Each row is a point on a landscape with many valleys, with its height.
A ball rolls from a point to whichever of its 2 nearest points has the largest drop for the distance, and stops where none of them is lower. Distance is the straight distance between rows; heights are no part of it.
<946>: 87; 120; 99; 121; 107; 128; 87; 94; 101; 126; 113; 94; 110; 87; 85; 85; 109; 110; 133; 101; 105; 101; 102; 88; 113; 94  height 0.84
<1669>: 97; 123; 60; 100; 80; 135; 95; 118; 127; 115; 102; 65; 120; 107; 104; 64; 117; 100; 105; 111; 94; 127; 107; 95; 100; 91  height 6.57
<1721>: 76; 119; 86; 103; 116; 88; 96; 83; 86; 92; 89; 129; 61; 81; 88; 125; 85; 118; 111; 113; 41; 111; 118; 139; 101; 93  height 0.58
<509>: 138; 100; 105; 89; 133; 49; 124; 86; 78; 115; 105; 92; 104; 99; 93; 124; 110; 79; 89; 107; 126; 76; 99; 92; 85; 120  height 3.39
<1389>: 93; 125; 100; 79; 77; 105; 85; 114; 133; 80; 117; 84; 127; 123; 118; 86; 74; 111; 76; 121; 100; 100; 61; 62; 102; 122  height 5.68
<204>: 93; 83; 90; 90; 98; 106; 86; 97; 105; 61; 73; 107; 72; 99; 112; 73; 96; 106; 76; 96; 91; 111; 134; 131; 88; 78  height 5.50
<684>: 99; 108; 114; 119; 94; 110; 87; 103; 92; 132; 121; 104; 120; 81; 87; 111; 94; 105; 133; 87; 120; 86; 81; 71; 110; 112  height 1.36
<267>: 56; 97; 123; 104; 80; 96; 74; 64; 56; 133; 85; 116; 111; 66; 54; 123; 94; 96; 128; 61; 111; 79; 76; 139; 89; 125  height 3.32
<1421>: 106; 113; 95; 78; 67; 106; 112; 110; 110; 93; 134; 79; 116; 114; 127; 104; 78; 97; 93; 130; 113; 84; 82; 28; 93; 120  height 6.04
<498>: 92; 79; 101; 123; 88; 112; 86; 98; 109; 80; 58; 99; 65; 101; 66; 72; 100; 108; 101; 79; 94; 124; 129; 149; 83; 76  height 4.92
<1301>: 125; 116; 89; 89; 102; 90; 128; 111; 119; 119; 130; 71; 141; 114; 122; 108; 132; 86; 90; 109; 112; 107; 94; 74; 115; 110  height 2.67
<1622>: 93; 111; 120; 112; 84; 106; 88; 103; 106; 104; 121; 98; 108; 101; 110; 100; 75; 113; 120; 110; 109; 95; 79; 58; 96; 115  height 1.77
<335>: 96; 131; 75; 66; 85; 110; 107; 105; 119; 94; 120; 79; 123; 116; 138; 77; 100; 105; 87; 127; 86; 109; 94; 70; 92; 113  height 6.12
<487>: 90; 94; 91; 124; 100; 117; 86; 88; 100; 102; 88; 97; 83; 90; 74; 82; 115; 112; 117; 84; 102; 115; 121; 129; 96; 76  height 5.15
<1689>: 96; 95; 112; 94; 80; 89; 108; 71; 70; 96; 129; 116; 82; 72; 114; 116; 75; 119; 133; 109; 121; 68; 129; 65; 77; 125  height 3.90
<949>: 119; 115; 99; 72; 119; 71; 131; 86; 86; 108; 119; 94; 95; 107; 118; 120; 102; 89; 98; 134; 105; 81; 125; 70; 92; 118  height 1.85
<1179>: 76; 130; 96; 103; 80; 124; 90; 91; 98; 128; 130; 97; 101; 83; 106; 89; 80; 119; 140; 117; 96; 108; 99; 63; 101; 114  height 1.09
<1490>: 105; 117; 96; 81; 110; 85; 104; 96; 116; 80; 104; 94; 125; 128; 118; 106; 95; 98; 66; 132; 79; 128; 80; 95; 119; 118  height 5.69
<599>: 92; 126; 89; 104; 128; 93; 115; 86; 81; 139; 120; 103; 93; 103; 83; 126; 102; 104; 133; 124; 73; 111; 87; 98; 144; 104  height 0.79
<91>: 121; 73; 89; 111; 117; 96; 97; 121; 121; 95; 83; 99; 94; 112; 93; 91; 123; 93; 76; 76; 96; 116; 89; 122; 115; 71  height 5.58
<218>: 103; 94; 90; 139; 108; 139; 93; 122; 127; 125; 92; 90; 119; 93; 73; 91; 133; 92; 118; 76; 126; 102; 81; 118; 122; 88  height 1.38
<692>: 82; 103; 100; 128; 98; 138; 81; 83; 95; 113; 80; 93; 81; 79; 58; 72; 100; 112; 137; 86; 109; 113; 128; 133; 101; 86  height 4.94
<156>: 91; 112; 104; 112; 91; 128; 68; 118; 132; 68; 74; 96; 105; 122; 96; 61; 91; 106; 76; 99; 103; 118; 84; 119; 107; 98  height 4.86
<1218>: 80; 108; 121; 109; 92; 80; 83; 78; 61; 125; 101; 133; 84; 92; 71; 129; 48; 124; 124; 98; 105; 85; 84; 78; 85; 139  height 2.74
<1186>: 113; 91; 99; 78; 87; 115; 110; 110; 103; 65; 88; 80; 107; 103; 132; 66; 114; 69; 72; 108; 109; 92; 114; 109; 92; 75  height 6.89
<342>: 92; 74; 100; 98; 104; 86; 97; 80; 86; 102; 102; 113; 82; 71; 88; 107; 133; 101; 109; 72; 106; 92; 126; 141; 77; 86  height 4.55
<1507>: 116; 85; 74; 99; 91; 108; 104; 137; 129; 91; 71; 73; 94; 122; 105; 59; 106; 90; 69; 85; 84; 147; 107; 112; 109; 74  height 2.96
<1569>: 94; 77; 58; 102; 124; 86; 135; 115; 107; 145; 99; 85; 74; 110; 101; 107; 119; 101; 108; 89; 52; 136; 103; 104; 145; 73  height 3.89
<688>: 104; 132; 76; 65; 88; 98; 109; 100; 113; 88; 119; 77; 128; 131; 134; 94; 95; 108; 66; 123; 74; 130; 91; 84; 108; 119  height 5.92
<984>: 120; 76; 88; 66; 90; 95; 143; 112; 99; 59; 90; 87; 107; 107; 138; 72; 114; 68; 64; 100; 99; 104; 122; 106; 90; 67  height 6.62
<778>: 122; 99; 92; 122; 97; 136; 101; 133; 136; 118; 108; 82; 128; 88; 96; 88; 145; 93; 102; 86; 127; 105; 92; 105; 107; 90  height 0.99
<1630>: 106; 99; 61; 93; 124; 76; 134; 102; 94; 132; 108; 97; 78; 118; 116; 118; 122; 104; 113; 107; 59; 128; 119; 105; 131; 83  height 4.10
<1042>: 116; 99; 118; 93; 85; 104; 120; 101; 99; 87; 127; 87; 107; 88; 120; 106; 105; 85; 110; 109; 131; 64; 106; 58; 80; 105  height 3.73
<196>: 87; 100; 120; 112; 74; 123; 97; 90; 98; 91; 116; 102; 102; 74; 115; 89; 90; 116; 141; 99; 129; 80; 118; 80; 81; 101  height 2.99
<299>: 94; 75; 83; 90; 115; 83; 107; 124; 103; 93; 73; 107; 64; 111; 111; 91; 93; 108; 66; 89; 57; 141; 110; 123; 112; 81  height 3.66
<895>: 94; 96; 116; 89; 88; 121; 105; 89; 104; 60; 87; 93; 105; 93; 120; 73; 101; 90; 96; 105; 123; 73; 124; 100; 74; 89  height 4.25
<1567>: 102; 89; 82; 85; 117; 73; 125; 101; 88; 90; 90; 119; 61; 100; 128; 120; 96; 105; 77; 103; 49; 116; 139; 124; 95; 79  height 5.09
<1228>: 135; 87; 87; 70; 126; 58; 134; 101; 89; 104; 109; 92; 103; 110; 127; 116; 125; 78; 75; 113; 95; 96; 121; 96; 104; 96  height 1.53
<646>: 126; 70; 106; 70; 115; 80; 105; 112; 92; 60; 82; 113; 103; 112; 124; 91; 105; 71; 45; 92; 103; 101; 101; 116; 100; 75  height 6.19
<567>: 115; 103; 109; 100; 107; 97; 110; 96; 97; 107; 123; 98; 120; 88; 108; 111; 121; 88; 117; 95; 130; 72; 106; 80; 87; 103  height 3.94
<1597>: 102; 66; 100; 81; 108; 85; 92; 109; 98; 55; 62; 114; 70; 107; 117; 79; 99; 92; 63; 88; 90; 109; 121; 128; 86; 77  height 5.76
<1448>: 100; 107; 119; 121; 119; 104; 89; 104; 116; 106; 101; 93; 131; 119; 63; 104; 101; 105; 108; 97; 94; 109; 42; 101; 140; 111  height 1.19
<447>: 73; 127; 99; 107; 84; 125; 87; 110; 108; 104; 120; 95; 108; 98; 112; 83; 80; 122; 126; 120; 101; 105; 80; 65; 100; 110  height 1.43
<586>: 92; 97; 132; 114; 87; 103; 79; 110; 101; 91; 101; 116; 106; 110; 101; 119; 69; 108; 110; 88; 132; 58; 66; 82; 85; 123  height 2.22
<477>: 109; 87; 103; 118; 90; 128; 75; 129; 130; 66; 54; 99; 102; 123; 87; 64; 98; 93; 60; 90; 108; 116; 93; 135; 98; 81  height 4.53
<110>: 105; 79; 133; 121; 54; 120; 83; 105; 94; 94; 109; 113; 97; 100; 116; 115; 59; 104; 116; 92; 142; 53; 76; 68; 84; 121  height 2.43
<1000>: 95; 92; 113; 125; 103; 120; 80; 100; 97; 110; 83; 105; 106; 81; 72; 93; 126; 99; 125; 66; 118; 87; 98; 138; 89; 85  height 2.00
<1710>: 89; 122; 119; 98; 114; 75; 93; 78; 65; 128; 109; 131; 84; 78; 81; 129; 76; 117; 112; 115; 95; 87; 100; 81; 93; 132  height 2.55
<961>: 104; 86; 109; 87; 129; 65; 84; 98; 100; 82; 75; 123; 95; 121; 93; 111; 100; 102; 58; 93; 72; 112; 83; 134; 113; 97  height 3.17
<1168>: 107; 90; 100; 128; 86; 122; 80; 116; 115; 92; 57; 89; 82; 103; 66; 66; 106; 105; 106; 80; 111; 109; 129; 136; 85; 78  height 4.71
<451>: 93; 90; 88; 88; 122; 62; 108; 94; 80; 102; 87; 121; 65; 97; 99; 134; 106; 106; 95; 97; 50; 108; 122; 137; 94; 87  height 5.32
<1591>: 93; 107; 110; 84; 67; 101; 103; 89; 97; 89; 132; 101; 89; 93; 129; 100; 69; 114; 112; 120; 114; 77; 102; 49; 78; 113  height 3.44
<1016>: 135; 107; 91; 71; 121; 58; 135; 90; 99; 111; 115; 78; 120; 123; 125; 113; 115; 76; 70; 120; 106; 102; 101; 83; 113; 118  height 1.86
<914>: 120; 97; 115; 108; 82; 131; 113; 121; 114; 89; 106; 92; 123; 83; 110; 101; 125; 87; 106; 95; 138; 66; 105; 84; 81; 97  height 3.65
<1609>: 100; 109; 70; 88; 115; 85; 124; 91; 90; 116; 111; 101; 88; 109; 127; 112; 116; 103; 99; 120; 62; 119; 128; 111; 111; 87  height 4.30
<369>: 92; 95; 75; 119; 115; 114; 104; 99; 99; 135; 111; 92; 95; 88; 72; 89; 124; 103; 136; 91; 96; 115; 98; 122; 127; 67  height 2.58
<22>: 86; 113; 112; 94; 102; 113; 66; 108; 127; 67; 81; 103; 119; 131; 108; 84; 85; 104; 70; 106; 93; 120; 68; 109; 116; 115  height 5.20
<960>: 108; 119; 103; 92; 110; 81; 114; 89; 90; 135; 137; 94; 108; 97; 115; 121; 97; 106; 122; 114; 119; 97; 113; 55; 105; 123  height 1.67
<856>: 105; 108; 134; 115; 85; 93; 88; 103; 96; 102; 115; 113; 100; 103; 99; 113; 73; 107; 109; 104; 127; 73; 73; 58; 92; 128  height 2.02
<1686>: 88; 96; 119; 70; 85; 107; 90; 85; 109; 48; 82; 111; 103; 104; 129; 77; 76; 84; 76; 122; 110; 75; 102; 94; 85; 101  height 2.89
<199>: 121; 107; 122; 92; 98; 82; 107; 96; 106; 88; 114; 93; 112; 121; 107; 109; 76; 97; 77; 115; 121; 76; 72; 53; 95; 130  height 6.29
<1043>: 93; 122; 97; 101; 88; 103; 104; 95; 84; 136; 144; 96; 103; 89; 118; 106; 91; 111; 137; 118; 109; 100; 105; 50; 105; 120  height 1.41
<92>: 102; 123; 106; 90; 119; 66; 105; 70; 69; 113; 106; 116; 86; 93; 94; 140; 83; 114; 105; 124; 92; 89; 123; 93; 86; 123  height 2.35
<292>: 136; 115; 96; 83; 112; 73; 136; 96; 99; 107; 127; 73; 118; 119; 119; 114; 101; 88; 80; 127; 125; 92; 94; 49; 101; 124  height 2.15
<1231>: 111; 90; 88; 96; 127; 79; 113; 93; 94; 123; 111; 103; 101; 92; 102; 107; 141; 88; 110; 90; 98; 98; 115; 113; 99; 83  height 1.54
<1111>: 123; 91; 94; 90; 119; 77; 122; 86; 93; 107; 113; 97; 108; 104; 124; 109; 129; 87; 101; 112; 106; 94; 120; 98; 94; 90  height 1.16
<1643>: 122; 102; 93; 96; 83; 126; 114; 120; 126; 93; 111; 76; 132; 97; 120; 85; 134; 79; 94; 105; 118; 84; 100; 88; 96; 95  height 3.35
<1735>: 128; 105; 118; 105; 123; 60; 109; 89; 79; 128; 108; 90; 102; 100; 74; 131; 72; 105; 82; 101; 139; 79; 72; 69; 85; 144  height 3.11
<562>: 91; 76; 96; 110; 126; 94; 93; 113; 107; 103; 83; 110; 90; 123; 57; 100; 109; 104; 80; 81; 72; 124; 55; 130; 139; 81  height 2.42
<211>: 95; 78; 69; 90; 112; 86; 134; 127; 103; 112; 77; 95; 67; 112; 122; 105; 98; 107; 72; 81; 34; 140; 123; 106; 118; 73  height 3.95
<1033>: 103; 74; 128; 121; 49; 105; 86; 88; 77; 101; 119; 123; 96; 78; 104; 125; 59; 113; 125; 74; 136; 56; 97; 67; 72; 121  height 2.57
<931>: 73; 112; 104; 107; 113; 97; 80; 91; 92; 97; 94; 111; 87; 98; 90; 98; 89; 113; 109; 115; 74; 103; 92; 126; 108; 95  height 1.59
<221>: 125; 76; 106; 64; 99; 88; 127; 106; 93; 58; 87; 99; 112; 111; 132; 82; 111; 50; 48; 94; 110; 86; 104; 104; 102; 71  height 6.39
<566>: 96; 87; 120; 114; 69; 95; 84; 82; 78; 103; 110; 125; 76; 98; 98; 116; 48; 114; 124; 94; 119; 62; 87; 66; 76; 129  height 2.73
<1459>: 108; 98; 126; 76; 78; 100; 117; 89; 97; 67; 105; 92; 101; 98; 120; 96; 81; 83; 91; 121; 126; 57; 102; 56; 73; 103  height 3.47
<683>: 100; 87; 67; 104; 89; 111; 116; 102; 104; 104; 91; 70; 71; 98; 108; 65; 118; 98; 107; 95; 84; 129; 161; 117; 85; 71  height 2.69
<1095>: 111; 113; 100; 81; 82; 105; 108; 113; 124; 89; 124; 78; 141; 114; 119; 99; 85; 100; 82; 127; 102; 105; 67; 46; 106; 131  height 5.86
<605>: 95; 102; 65; 84; 102; 90; 119; 104; 102; 97; 96; 97; 80; 115; 135; 100; 103; 101; 86; 115; 50; 130; 130; 111; 107; 86  height 4.54
<1605>: 114; 103; 107; 94; 116; 81; 95; 101; 104; 84; 109; 107; 108; 120; 96; 109; 108; 96; 80; 112; 101; 99; 86; 104; 108; 106  height 6.58
<275>: 90; 116; 94; 106; 117; 103; 100; 92; 92; 129; 123; 97; 106; 97; 100; 106; 116; 101; 125; 114; 93; 108; 102; 89; 125; 105  height 0.37
<25>: 86; 84; 115; 108; 116; 99; 70; 97; 101; 82; 70; 124; 89; 113; 81; 94; 106; 96; 83; 70; 97; 95; 91; 147; 82; 90  height 3.92
<772>: 69; 107; 97; 104; 98; 99; 92; 59; 74; 93; 110; 117; 87; 65; 94; 108; 89; 125; 138; 93; 101; 98; 141; 116; 85; 111  height 4.26
<8>: 106; 94; 84; 77; 126; 67; 113; 110; 99; 88; 83; 124; 80; 117; 112; 125; 88; 106; 61; 97; 44; 136; 99; 125; 121; 88  height 3.79
<1761>: 85; 116; 107; 89; 81; 106; 106; 73; 82; 92; 128; 104; 97; 79; 127; 98; 81; 114; 131; 116; 108; 88; 132; 65; 81; 113  height 3.69
<1741>: 103; 73; 88; 109; 110; 93; 114; 136; 118; 96; 68; 87; 75; 118; 102; 70; 98; 103; 65; 83; 75; 145; 110; 118; 110; 71  height 3.31
<1767>: 108; 80; 108; 126; 106; 124; 72; 120; 118; 91; 57; 103; 92; 113; 66; 74; 114; 97; 92; 68; 108; 114; 93; 147; 92; 76  height 4.47
<858>: 114; 97; 117; 107; 98; 69; 98; 88; 64; 122; 108; 106; 95; 101; 80; 130; 47; 110; 93; 91; 140; 69; 67; 67; 69; 139  height 2.97
<228>: 116; 89; 126; 122; 72; 75; 87; 89; 64; 115; 110; 122; 79; 107; 92; 132; 42; 111; 108; 90; 143; 61; 75; 64; 73; 140  height 2.86
<1270>: 131; 103; 108; 118; 98; 125; 110; 133; 134; 95; 105; 90; 139; 93; 102; 104; 141; 83; 92; 89; 129; 90; 71; 99; 105; 102  height 0.57
<1219>: 89; 123; 101; 98; 90; 124; 75; 113; 132; 77; 103; 90; 120; 124; 108; 78; 76; 115; 79; 120; 97; 113; 64; 84; 110; 123  height 5.47
<1297>: 71; 115; 91; 112; 106; 116; 91; 92; 59; 141; 114; 104; 102; 72; 59; 106; 102; 112; 148; 107; 85; 96; 92; 103; 140; 91  height 1.90
<1002>: 79; 112; 82; 95; 124; 83; 108; 88; 71; 115; 82; 131; 69; 85; 69; 140; 89; 101; 113; 120; 39; 112; 96; 135; 118; 90  height 1.11
<1728>: 110; 105; 86; 129; 108; 132; 94; 123; 133; 124; 107; 87; 123; 104; 78; 92; 127; 92; 112; 92; 101; 113; 74; 101; 139; 87  height 1.68
<1671>: 98; 94; 100; 105; 123; 102; 85; 109; 121; 81; 81; 105; 101; 128; 77; 92; 93; 112; 72; 94; 66; 148; 60; 131; 146; 87  height 1.88
<1473>: 99; 109; 91; 109; 77; 131; 102; 99; 121; 90; 111; 72; 100; 77; 111; 75; 112; 103; 121; 102; 116; 97; 137; 97; 76; 85  height 1.66
<1202>: 69; 122; 96; 100; 113; 96; 87; 81; 77; 113; 101; 124; 78; 87; 83; 114; 84; 122; 125; 119; 68; 100; 108; 121; 106; 100  height 1.13
<1463>: 68; 109; 107; 119; 83; 123; 89; 62; 84; 89; 100; 110; 91; 63; 83; 90; 87; 134; 149; 87; 116; 101; 144; 119; 86; 103  height 4.46
<1381>: 111; 73; 101; 71; 122; 65; 95; 110; 93; 63; 75; 120; 85; 108; 119; 100; 98; 83; 50; 96; 82; 116; 113; 125; 92; 81  height 5.98
<1602>: 129; 89; 119; 104; 90; 125; 107; 138; 137; 77; 98; 85; 135; 108; 114; 97; 125; 79; 72; 95; 128; 90; 71; 97; 100; 105  height 1.00
<831>: 99; 107; 111; 105; 125; 84; 93; 98; 112; 101; 98; 107; 118; 127; 69; 109; 100; 107; 84; 104; 75; 120; 46; 115; 138; 109  height 0.69
<1681>: 108; 93; 105; 135; 102; 134; 91; 114; 114; 121; 98; 92; 104; 78; 76; 89; 130; 98; 119; 78; 133; 97; 110; 122; 95; 79  height 1.69
<890>: 95; 128; 86; 74; 95; 100; 115; 96; 93; 86; 119; 91; 102; 104; 140; 97; 110; 98; 102; 129; 92; 103; 128; 87; 91; 102  height 1.06
<379>: 105; 91; 118; 101; 71; 141; 111; 113; 122; 67; 90; 89; 113; 85; 114; 82; 109; 78; 88; 97; 136; 68; 109; 97; 77; 100  height 3.91
<388>: 94; 126; 71; 92; 84; 122; 105; 109; 118; 107; 122; 68; 128; 112; 124; 77; 120; 99; 93; 118; 91; 119; 107; 80; 97; 106  height 6.34
<135>: 93; 115; 84; 128; 96; 136; 88; 125; 130; 111; 90; 81; 114; 112; 84; 68; 118; 96; 102; 98; 99; 125; 85; 108; 118; 87  height 2.10
<1303>: 71; 113; 92; 92; 110; 84; 92; 85; 62; 125; 91; 131; 78; 81; 53; 146; 85; 95; 117; 123; 48; 97; 74; 138; 113; 102  height 1.47
<603>: 96; 100; 114; 126; 99; 116; 92; 100; 97; 126; 115; 108; 119; 76; 79; 104; 118; 103; 129; 78; 124; 82; 87; 99; 98; 98  height 1.58
<88>: 94; 74; 82; 83; 120; 63; 138; 137; 116; 107; 70; 108; 71; 107; 128; 124; 87; 107; 53; 79; 35; 148; 106; 104; 131; 80  height 4.20
<1573>: 106; 98; 115; 87; 81; 138; 91; 122; 129; 49; 73; 93; 124; 107; 114; 71; 90; 80; 59; 97; 125; 89; 90; 104; 90; 93  height 1.96
<1460>: 108; 114; 117; 89; 116; 83; 101; 98; 100; 87; 105; 108; 105; 114; 110; 112; 94; 99; 96; 118; 107; 84; 84; 81; 92; 123  height 6.43
<1635>: 99; 93; 108; 100; 93; 111; 103; 88; 93; 77; 100; 94; 96; 71; 109; 90; 112; 103; 115; 90; 121; 80; 125; 110; 76; 90  height 4.58
<1577>: 112; 119; 93; 73; 112; 79; 122; 92; 94; 90; 112; 97; 96; 115; 129; 116; 98; 95; 93; 137; 80; 94; 113; 81; 98; 116  height 1.56
<798>: 64; 105; 127; 106; 83; 92; 68; 71; 68; 118; 105; 131; 98; 91; 71; 122; 66; 121; 130; 80; 108; 77; 75; 97; 86; 136  height 2.90
<621>: 94; 95; 119; 103; 54; 117; 94; 89; 101; 88; 124; 99; 88; 82; 123; 103; 68; 110; 133; 106; 128; 75; 114; 57; 80; 111  height 3.22
<334>: 106; 98; 74; 103; 75; 124; 107; 100; 115; 87; 96; 70; 90; 86; 106; 61; 113; 93; 112; 100; 104; 116; 156; 113; 81; 80  height 2.21
<1284>: 114; 111; 98; 75; 123; 56; 118; 74; 74; 108; 102; 115; 87; 100; 111; 131; 91; 94; 88; 126; 95; 85; 125; 98; 88; 111  height 2.13
<932>: 62; 114; 91; 90; 118; 101; 99; 83; 50; 150; 114; 121; 104; 65; 56; 120; 81; 106; 144; 119; 78; 90; 88; 106; 141; 108  height 1.62
<208>: 78; 119; 81; 93; 116; 81; 103; 77; 56; 142; 103; 126; 85; 74; 53; 139; 84; 110; 126; 130; 66; 95; 88; 116; 123; 112  height 1.37
<127>: 125; 122; 89; 87; 110; 78; 128; 95; 108; 124; 135; 71; 130; 117; 117; 112; 108; 98; 104; 127; 107; 112; 93; 64; 119; 126  height 2.41
<1300>: 103; 85; 93; 121; 115; 104; 91; 107; 111; 102; 89; 99; 87; 104; 91; 80; 118; 97; 95; 79; 94; 115; 106; 127; 95; 78  height 5.38
<1439>: 100; 88; 94; 101; 92; 108; 82; 98; 103; 79; 55; 107; 53; 105; 88; 70; 88; 112; 87; 94; 77; 129; 142; 134; 87; 75  height 5.19
<1765>: 117; 92; 117; 107; 81; 133; 91; 132; 130; 69; 76; 90; 129; 112; 117; 81; 113; 83; 65; 88; 121; 92; 78; 113; 93; 103  height 1.48
<1052>: 101; 93; 74; 85; 123; 71; 130; 121; 113; 106; 82; 108; 83; 122; 119; 130; 85; 104; 67; 101; 25; 149; 98; 105; 133; 91  height 4.05
<833>: 104; 102; 78; 69; 102; 80; 125; 97; 87; 79; 95; 109; 76; 108; 145; 111; 106; 92; 76; 123; 62; 109; 138; 111; 96; 83  height 4.83
<970>: 88; 107; 120; 123; 91; 101; 88; 92; 69; 138; 123; 115; 108; 80; 76; 118; 78; 114; 144; 88; 115; 92; 75; 65; 104; 126  height 1.18
<251>: 91; 92; 123; 71; 70; 110; 110; 81; 106; 45; 92; 98; 92; 97; 127; 84; 75; 82; 80; 114; 115; 54; 105; 71; 81; 100  height 3.21
<314>: 81; 83; 126; 113; 102; 106; 69; 78; 95; 80; 75; 117; 97; 94; 82; 100; 107; 102; 99; 63; 118; 80; 103; 149; 67; 91  height 3.62
<823>: 109; 76; 105; 100; 111; 86; 96; 99; 95; 84; 93; 111; 91; 96; 100; 102; 133; 86; 93; 77; 105; 87; 112; 134; 77; 75  height 4.27
<1379>: 101; 104; 107; 138; 77; 161; 89; 123; 117; 118; 105; 92; 115; 70; 87; 98; 116; 101; 133; 84; 136; 86; 108; 89; 92; 106  height 1.55
<1692>: 93; 108; 117; 134; 102; 128; 82; 116; 128; 102; 89; 97; 129; 114; 75; 92; 113; 104; 108; 92; 107; 107; 50; 110; 124; 103  height 1.60
<906>: 90; 98; 116; 128; 66; 105; 77; 95; 71; 134; 126; 127; 92; 85; 83; 112; 51; 120; 139; 91; 107; 90; 90; 51; 102; 114  height 0.98
<1046>: 104; 85; 74; 111; 120; 99; 105; 118; 117; 130; 98; 87; 96; 106; 83; 94; 126; 96; 109; 88; 87; 122; 87; 114; 132; 71  height 2.91
<323>: 125; 76; 102; 112; 118; 83; 103; 122; 119; 98; 91; 105; 113; 117; 89; 101; 140; 79; 83; 64; 106; 103; 66; 129; 114; 85  height 5.75
<411>: 73; 96; 74; 111; 116; 121; 102; 90; 79; 142; 107; 96; 93; 84; 66; 94; 109; 107; 143; 107; 81; 115; 114; 117; 146; 80  height 2.24
<23>: 89; 102; 121; 120; 90; 117; 79; 97; 102; 78; 90; 107; 112; 103; 103; 87; 92; 108; 106; 88; 124; 79; 94; 105; 89; 104  height 2.39
<582>: 76; 105; 100; 124; 83; 136; 85; 77; 102; 88; 89; 93; 84; 72; 75; 73; 89; 116; 144; 91; 116; 111; 154; 121; 78; 92  height 4.68
<1108>: 114; 111; 117; 84; 107; 89; 85; 103; 121; 69; 95; 107; 129; 128; 114; 99; 84; 98; 63; 113; 90; 116; 66; 91; 121; 120  height 5.48
<1290>: 94; 87; 93; 95; 127; 70; 90; 108; 102; 101; 86; 117; 82; 116; 67; 122; 100; 100; 69; 93; 66; 122; 67; 130; 127; 96  height 2.80
<466>: 100; 96; 79; 100; 114; 90; 105; 87; 89; 124; 111; 92; 98; 84; 111; 106; 129; 102; 125; 97; 88; 112; 136; 113; 107; 82  height 1.89
<1147>: 107; 97; 104; 93; 125; 80; 82; 91; 110; 80; 87; 114; 109; 129; 91; 111; 91; 104; 59; 107; 66; 141; 57; 118; 138; 106  height 1.28
<1513>: 88; 102; 117; 117; 77; 141; 84; 100; 114; 84; 97; 97; 104; 85; 102; 90; 97; 112; 125; 96; 131; 91; 116; 97; 79; 101  height 2.72
<830>: 125; 108; 116; 83; 71; 97; 116; 111; 106; 89; 124; 84; 110; 117; 111; 110; 68; 84; 84; 124; 120; 69; 67; 32; 90; 122  height 6.17
<1315>: 126; 83; 131; 82; 117; 69; 103; 93; 91; 82; 89; 108; 110; 107; 95; 124; 111; 75; 71; 93; 132; 58; 85; 107; 72; 111  height 3.77
<420>: 103; 97; 78; 118; 89; 126; 94; 125; 137; 95; 76; 74; 107; 118; 89; 62; 111; 101; 83; 91; 93; 139; 104; 115; 105; 85  height 2.56
<1070>: 122; 102; 118; 97; 128; 51; 102; 86; 78; 127; 102; 98; 111; 101; 78; 131; 93; 86; 86; 91; 140; 78; 84; 92; 78; 133  height 3.24
<1422>: 79; 128; 82; 99; 78; 132; 89; 98; 110; 104; 109; 75; 98; 90; 113; 68; 106; 106; 127; 114; 106; 110; 130; 93; 91; 99  height 1.07
<682>: 105; 79; 90; 106; 129; 73; 104; 110; 109; 118; 95; 103; 94; 110; 83; 108; 132; 96; 87; 83; 81; 117; 78; 119; 126; 79  height 2.83
<928>: 100; 118; 100; 128; 87; 139; 91; 117; 120; 118; 111; 87; 110; 84; 94; 87; 117; 104; 124; 101; 121; 96; 97; 87; 95; 94  height 1.24
<286>: 77; 92; 131; 100; 99; 89; 71; 87; 82; 91; 83; 124; 102; 102; 85; 114; 98; 97; 98; 72; 126; 64; 85; 128; 64; 112  height 3.33
<1262>: 94; 98; 114; 76; 71; 125; 93; 103; 119; 36; 63; 92; 107; 106; 118; 66; 83; 87; 66; 109; 122; 76; 110; 106; 86; 92  height 2.44
<222>: 87; 108; 119; 107; 105; 101; 84; 86; 97; 90; 93; 115; 93; 101; 91; 97; 97; 113; 113; 101; 109; 86; 94; 114; 92; 109  height 2.07
<348>: 121; 107; 80; 83; 87; 103; 126; 121; 122; 96; 122; 71; 142; 110; 129; 88; 125; 77; 80; 112; 117; 103; 88; 69; 100; 102  height 3.00
<730>: 106; 82; 102; 111; 105; 100; 108; 85; 94; 86; 99; 96; 96; 69; 97; 87; 131; 95; 115; 78; 122; 85; 142; 130; 67; 78  height 4.81
<1158>: 135; 90; 118; 78; 127; 66; 114; 88; 85; 89; 100; 104; 111; 112; 104; 117; 104; 83; 73; 109; 117; 73; 98; 89; 88; 114  height 3.56
<401>: 97; 96; 48; 102; 105; 101; 130; 112; 113; 143; 111; 77; 83; 115; 116; 88; 131; 101; 109; 94; 64; 146; 116; 102; 134; 69  height 3.64
<1454>: 88; 96; 124; 133; 97; 132; 76; 102; 92; 122; 95; 115; 120; 71; 66; 106; 113; 96; 134; 59; 129; 78; 89; 117; 90; 108  height 1.80
<1769>: 93; 82; 103; 120; 105; 108; 63; 113; 121; 76; 68; 111; 94; 119; 85; 83; 103; 98; 76; 80; 95; 113; 80; 139; 101; 85  height 4.22
<1739>: 108; 87; 47; 105; 92; 112; 122; 124; 127; 137; 98; 61; 98; 114; 114; 75; 133; 95; 100; 85; 81; 144; 122; 105; 121; 73  height 3.37
<1411>: 120; 114; 102; 89; 127; 64; 129; 81; 74; 130; 125; 95; 102; 94; 109; 127; 95; 98; 112; 122; 115; 84; 118; 62; 90; 127  height 1.87
<1760>: 78; 108; 110; 93; 93; 84; 107; 61; 69; 101; 121; 120; 88; 65; 106; 120; 82; 128; 140; 101; 101; 85; 142; 89; 73; 122  height 4.07
<282>: 64; 96; 133; 101; 87; 88; 65; 79; 72; 116; 91; 125; 105; 88; 64; 124; 85; 94; 115; 66; 123; 71; 75; 127; 67; 124  height 3.12
<355>: 116; 72; 119; 97; 107; 81; 88; 96; 93; 74; 86; 112; 110; 102; 97; 110; 125; 80; 76; 81; 122; 68; 91; 128; 80; 93  height 4.00
<866>: 84; 118; 75; 92; 129; 79; 115; 84; 75; 146; 114; 113; 87; 94; 63; 142; 95; 99; 121; 126; 54; 104; 85; 119; 145; 103  height 1.10
<225>: 80; 129; 86; 77; 76; 120; 102; 92; 105; 92; 117; 77; 101; 94; 129; 76; 96; 114; 110; 125; 93; 107; 126; 76; 86; 108  height 0.41
<1237>: 114; 88; 62; 110; 95; 111; 118; 114; 111; 118; 104; 67; 85; 101; 114; 75; 129; 101; 110; 88; 89; 129; 139; 110; 107; 73  height 3.07
<1403>: 70; 116; 114; 124; 75; 123; 83; 94; 78; 124; 128; 117; 93; 76; 93; 97; 64; 126; 148; 103; 98; 98; 97; 60; 111; 117  height 0.73
<47>: 118; 74; 96; 75; 121; 57; 94; 117; 96; 78; 71; 123; 95; 122; 109; 118; 88; 93; 47; 93; 66; 137; 85; 121; 123; 98  height 3.50

For each start below, name the point where the ball stops.
<1300> -> <1721>
<1052> -> <831>
<1609> -> <225>
<646> -> <282>
<267> -> <225>
<1046> -> <275>
<355> -> <1179>
<1042> -> <1270>
<1591> -> <1721>
<88> -> <218>
<1635> -> <1111>
<567> -> <1111>
